Each row is a point on a landscape with many valleys, with its height.
A ball rolls from a point to the lowest of its 2 nearest points, and stops where none of them is lower. Distance is the straight distance between rows; heights are no part of it.
J594: [-13  -9  -2  15  -5  10   3  -3 -17  39  13 -28  -1  16   6   3   9 -28
  -5  21]  height 4.45
J519: [-16   4  23   3 -12  31  16  -2  -5   9   1  -3  22  17  -6  20 -20  -9
  17 -23]  height 2.80
J322: [ -1 -19   8 -22  30 -20  20  15  14  28  17   1   3  -8 -16  -9 -15  35
   9 -32]  height 4.77
J973: [ 19  -1  15 -17 -10 -16 -22   7  -4 -30 -40  19   3   3 -19  17   1   9
  -1   2]  height 7.48
J754: [ 18  21   8  -4 -17   7  -7 -16 -10 -34 -18   9  -4 -13   3  -9 -12   1
 -18   4]  height 3.08
J800: [-12 -25  -9 -20   8 -25  25   4   2  21  29  -2  24 -21  -2   3  15  26
  -3 -19]  height 5.42
J572: [ -2 -21  -4   7 -27 -42  11   4 -13  -5  -7   6  21  -1 -10  17  37   3
   6  12]  height 6.46
J755: [-10   8  19  11  -5  40   5 -11  -5   9  -5 -13   8  21  -1  14 -25 -27
   6 -15]  height 3.27
J375: [  2  -4   2   4 -19 -42 -11  20  -7 -15 -22  22   3   3 -16   5  27  -4
   7  24]  height 5.23
J141: [-19  -6  19   0 -19  14  26   0 -10  22  12  -6  31  10  -3  19  -4  -5
  14 -21]  height 2.05
J588: [ -3 -18  -9  15 -16 -20  10   8  -5   6   4  -9  18   8  -4  12  28   2
   5  11]  height 6.18
J264: [  0   2 -11  18  -8 -42  -5  18   6 -13  -3  17   0   5  -9 -10  30   4
  11  24]  height 4.50
J492: [ -7 -20  -6   2   9   0  23  12   7  31  23 -15  27  -3   1  19   1  -2
  -1 -14]  height 3.11
J407: [-24  -9 -23  30  -5  12   9  -1  -1  27  29 -21 -19   8  21  -3  15 -14
   5  21]  height 4.36
J61: [ -6  -8  -1 -10  25   8   9  14  24  15   9  -3   4   1  -3   6 -21  22
   5 -20]  height 4.03
J988: [ -1  31   0  19   1 -40  -5  15   9 -39  -6  41  -4  12  -7 -16  16 -11
  17  12]  height 4.67
J470: [  9   0 -13  -3  42  20  -6  -8  25  27  17 -18 -31  -5  10  -3 -28 -21
 -17  -8]  height 1.20
J14: [  2 -10   5  -9   7   5   3  11 -10  37  10 -19  19   4  -4  14   4 -17
  -2   0]  height 2.43
J529: [-31   6 -20   7   5  28   7 -10   3  20  40  -2 -24 -13  24 -10  -7  -4
   8  -3]  height 5.38
J565: [ 10   0  -5   0  25  21 -16   1   5  15   1 -18 -11   4   4   4 -12 -19
 -15   7]  height 2.30
J327: [ -2 -32  -5 -21  25 -32  27   8  12  25  25  -5  12 -10 -12  -2   1  37
  -2 -26]  height 5.10
J995: [ -3   1  21 -43 -17 -19 -11   5 -22  11  -6  18  13 -22   8  -3  17  15
   8 -10]  height 2.12
J104: [ -5  10  19 -34 -22 -15 -19  -6 -25 -12 -16  19  -1 -25  16 -14   9  15
   1  -8]  height 3.89
J567: [ -4 -12  -3   0  25  10  13  17  23  31  15 -12  15   1  -2  22 -20   0
   1 -18]  height 3.64
J126: [ 20   5  -6   1  33  30  -9  -8  20  16   3 -21 -18   1   6   8 -29 -31
 -21  -6]  height 1.87
J575: [ 18  11   0   0   3  14  -2  -9  19 -43 -24   9  -4   5  -6  -1 -23  21
  -1 -14]  height 8.04
J648: [ -2  33  -9  39  10 -25  -5  10  14 -31   5  24  -9  15   2 -18  10 -12
  19  15]  height 3.75
J79: [ 29  16  -5  16   1   4  -9  -7  18 -41 -25   8  -7   6 -10  -6 -14   3
 -11   4]  height 7.95
J766: [ -4  -2  -1  -4  17  19  -6   5  -3  34  16 -15  -2  -1   7   3  -5 -19
  -5   3]  height 2.75
J522: [  0   4  -8  17   1  -2 -19   3 -13  -1  -6  -9 -14   1  -1 -11  10 -25
 -11  34]  height 0.76
J770: [-10 -29  -6  10   0  -6  27  -3  -6  32  20 -27  31   8  -2  19  15 -16
  -8  -7]  height 3.69
J140: [  9  -9  14 -25 -17 -20 -11  10  -8 -12 -28  20  12   0 -12  26  12  21
   6  -3]  height 7.25
J378: [ 34  19  -1  10  -4 -19 -12  -3  13 -47 -33  19  -9   1 -18 -16 -10  -2
 -16  11]  height 7.84
J171: [ -8  -8 -13  29  -5  -5  -2   9  -5  15   9 -16  -2  13   4  -2  20 -16
   2  28]  height 4.75
J341: [  7 -22   3 -21 -12 -29   8   5   3  -8 -15  20  18  -2 -15  31  17  36
   7 -13]  height 7.01
J837: [-22   4 -16  12   0  17   4  -5  13 -16  14   5 -16  -4  16 -14  -4  25
  11   1]  height 4.88
J417: [  7  13   1  27 -11  28  -4 -21  -9 -10 -12 -15 -10  17   2  -1 -14 -37
 -10  12]  height 4.23
J890: [ 33  22  17 -24 -12   5  -7 -19 -10 -25 -21  12   2 -15   0 -10 -20   8
 -21 -12]  height 1.79
J586: [ 11  12  15  -8   1  27 -11 -10 -20   7  -8 -10   7   2  -2   3 -11 -30
  -7  -2]  height 3.83
J189: [  1 -20   3 -10  -8  -5  19   9   1   7   1  -1  34   6 -12  33   7  12
   7 -18]  height 5.86
J970: [ -9  12   7  -8 -15  10  -6  -6  -8 -28  -8  11  -2 -12   9  -6  -2  17
   3  -4]  height 3.98
J436: [ 12  19  -7   7  -9  16   1 -22   3 -31  -4   7 -16 -12  10 -16 -17  10
 -14   3]  height 3.82
J772: [  1   2 -13  18   4 -17 -19  11   1  -9  -4   1 -15   1  -4 -19  16  -8
  -5  33]  height 1.74
J297: [ -7  15  15  -7 -26   7 -11  -9 -29 -21 -13   7   0 -13  12  -8   3  -8
  -1   7]  height 4.56
J764: [ -4 -14   3 -15  35  -4  19  14  21  11   6  -1  -6   2 -11  -4 -30  39
   9 -32]  height 4.38
J455: [ -4   5  11 -26   2   5  -8   4 -14  17   9   3   6 -17   4 -10   6   3
   2  -4]  height 3.00
J7: [-13   6  -5   9 -15   6   1   2   8 -31  -7  14  -1   0   5  -3   4  26
  19  -1]  height 4.58
J786: [ 25   9   9  -7  -9 -19 -19  -1   3 -45 -38  20  -5  -2 -17  -3  -6   6
 -12   2]  height 7.67
J389: [  9   9 -24   4  20  21   2 -25  18   3  19  -9 -39  -9  17 -16 -27  -8
 -20  -4]  height 5.04
J956: [-10   9  13  10 -26   8  -6  -4 -21 -18 -17   1   2   6  -1   0   4 -13
   5  11]  height 4.89
J169: [-14   2 -11  41 -14 -26   4   8  -5   6   9   0   0  17  -2 -14  30 -20
  11  34]  height 4.34
J98: [ 18   3  13 -26   5  -7 -21  -2  -9 -16 -22   2  -4  -6  -9  -6  -6  10
 -16  -2]  height 3.18
J210: [ 23  20   8   5  -5  28  -8 -21 -19  -1 -12 -14   0   5  -1   4 -18 -39
 -20   8]  height 4.02
J59: [  1   6   3  14 -15  -1 -10   6  -3 -26 -19   8   2   9  -7   4   7  -3
   9   9]  height 5.17
J994: [  2  10 -15  29   2  32  -3 -17   8  -7   0 -14 -20  10  12   2 -13 -26
  -4   8]  height 4.46
J199: [ 20  -4  21 -37  13 -15 -11  -2  -9 -11 -17   8 -12  -5 -10 -15 -10  27
  -7 -20]  height 4.24
J907: [ -5  14 -13  35  -2 -40   0  18   6  -5  11  16  -1  15  -3 -15  28 -15
  14  29]  height 3.81
J203: [ -7  11 -13   7   0  19   5 -18  11 -30   5   8 -24 -10  15 -23 -14  24
  -1  -2]  height 4.40
J689: [  7  17 -13  28  14 -29 -17  14  17 -20  -4  15 -14   9  -8 -22  14  -9
   6  25]  height 2.85
J642: [  9 -10 -20   7  39   9 -11  -2  29  15   9 -23 -38   4  12  -9 -15  -4
 -18   6]  height 2.06
J639: [ 18  21  25 -36 -11   6 -12 -15 -17 -15 -20  19   9 -25   6 -13  -9   0
  -4 -21]  height 3.40
J379: [  0  -8   8 -10 -12   7   5  11   2  -9 -11   6  22  10 -10  28   0  17
  14 -14]  height 6.00
J758: [  7   5 -10  -8  30  13   6 -22  10  12  25  -4 -38 -13   8 -29 -27   3
 -13 -15]  height 5.32
J329: [ -1   6 -21  16  10  21  -5 -15   8  -6  10  -8 -29  -4  15 -12 -10  -8
 -11  11]  height 4.74
J929: [  0 -28 -10   6  -7 -16  21   4   1   5   6 -12  30   6  -9  24  25   6
   2  -7]  height 6.01
J157: [ -4   7   6   0 -25 -38 -14  15 -14 -29 -30  32  -3  -5  -7  -9  19 -11
   4  21]  height 5.81
J306: [  9  12  10 -23   6   9 -14  -6 -11  -2  -3   1  -4 -12   2 -12  -4   1
 -11  -2]  height 2.28
J743: [  5  21  17 -21  -7  22  -5 -15 -14 -11  -3   9   5 -21   8 -11 -10  -5
  -1 -13]  height 3.10
J35: [ -8  -9  13  -3  -1   9  15   0 -16  53  18 -20  24   7  -3   9   2 -30
   2  -4]  height 1.88
J187: [-29   1 -12  11  -5  21   8  -5 -11  28  35 -11 -13  -6  21  -6   7 -11
   6  10]  height 4.91
J16: [ -7 -19  -3 -17  -2 -14  15  10   2  12  12   0  21  -6  -4  15  11  25
   1 -11]  height 5.67
J887: [ -7  -9 -20  11  26  15  -4   2  23  13  16 -15 -25   2  13  -7  -9   5
  -5   5]  height 2.72
J74: [ -7 -23  -4  18  -9  -5  15  -1 -10  35  11 -30  17  17  -1  10  17 -20
  -6  14]  height 4.13
J201: [ -3   6  26   0 -12  26  -4 -13 -20  14 -13 -17  13  24  -9   9 -12 -31
   1  -1]  height 3.59
J119: [  0  -2  -9  14   9  16   6  11  30 -16  -9   2   7  18  -2  15  -9  20
  19 -12]  height 6.27
J821: [-34   0 -24  16   2  25  12  -6  15   4  30  -1 -22  -6  24 -11  -4  17
  12   1]  height 5.35
J557: [-15  -7  16  -5 -11   6  21   0 -16  40  22  -9  32  -3  -3  10   5 -17
  11 -16]  height 0.90
J461: [ 17  -9  20 -42  15 -21 -14   7  -9  12  -8   4  -5  -7 -12 -14   2  22
  -5 -11]  height 4.16
J733: [  7  -4  18 -41   4 -11  -9  10  -9  22   0   9  14 -16  -8  -4   8  12
   4 -13]  height 3.39
J903: [ -6  -8 -14  18   7   7 -12   4  -8  29  12 -26 -17   9   9   0  10 -28
  -9  31]  height 4.68
J265: [ -2  -2   2  -9   1  12   4   9  17 -20 -11   9   9   8  -7  16 -12  28
  15 -17]  height 6.14
J427: [-10   5   6  -6 -19  -4   1  -1   9 -43 -22  25  -1  -3   3   1  -1  39
  20 -14]  height 5.22
J513: [-19 -10 -25  17  14  13   4   3  14  28  29 -19 -22   0  22  -1   5  -4
  -1  14]  height 3.61
J548: [ 10 -28  -4  -8 -15 -46  10   1  -6  -8 -17  17  22  -7 -16  32  36  19
   1   1]  height 6.76

Call two points neighbours if one is among the 2 nearest of the other. Go from one point of each pair to the other, from neighbour to neighbour, staying as low as possible. Name the highest point that can't be avoided.
J470 / J306 | J529
J492 / J907 | J171
J995 / J890 | J639
J470 / J557 | J766
J995 / J306 | J733

For each start below, name the point where the ball stops.
J16 | J492
J529 | J470
J389 | J557
J821 | J890
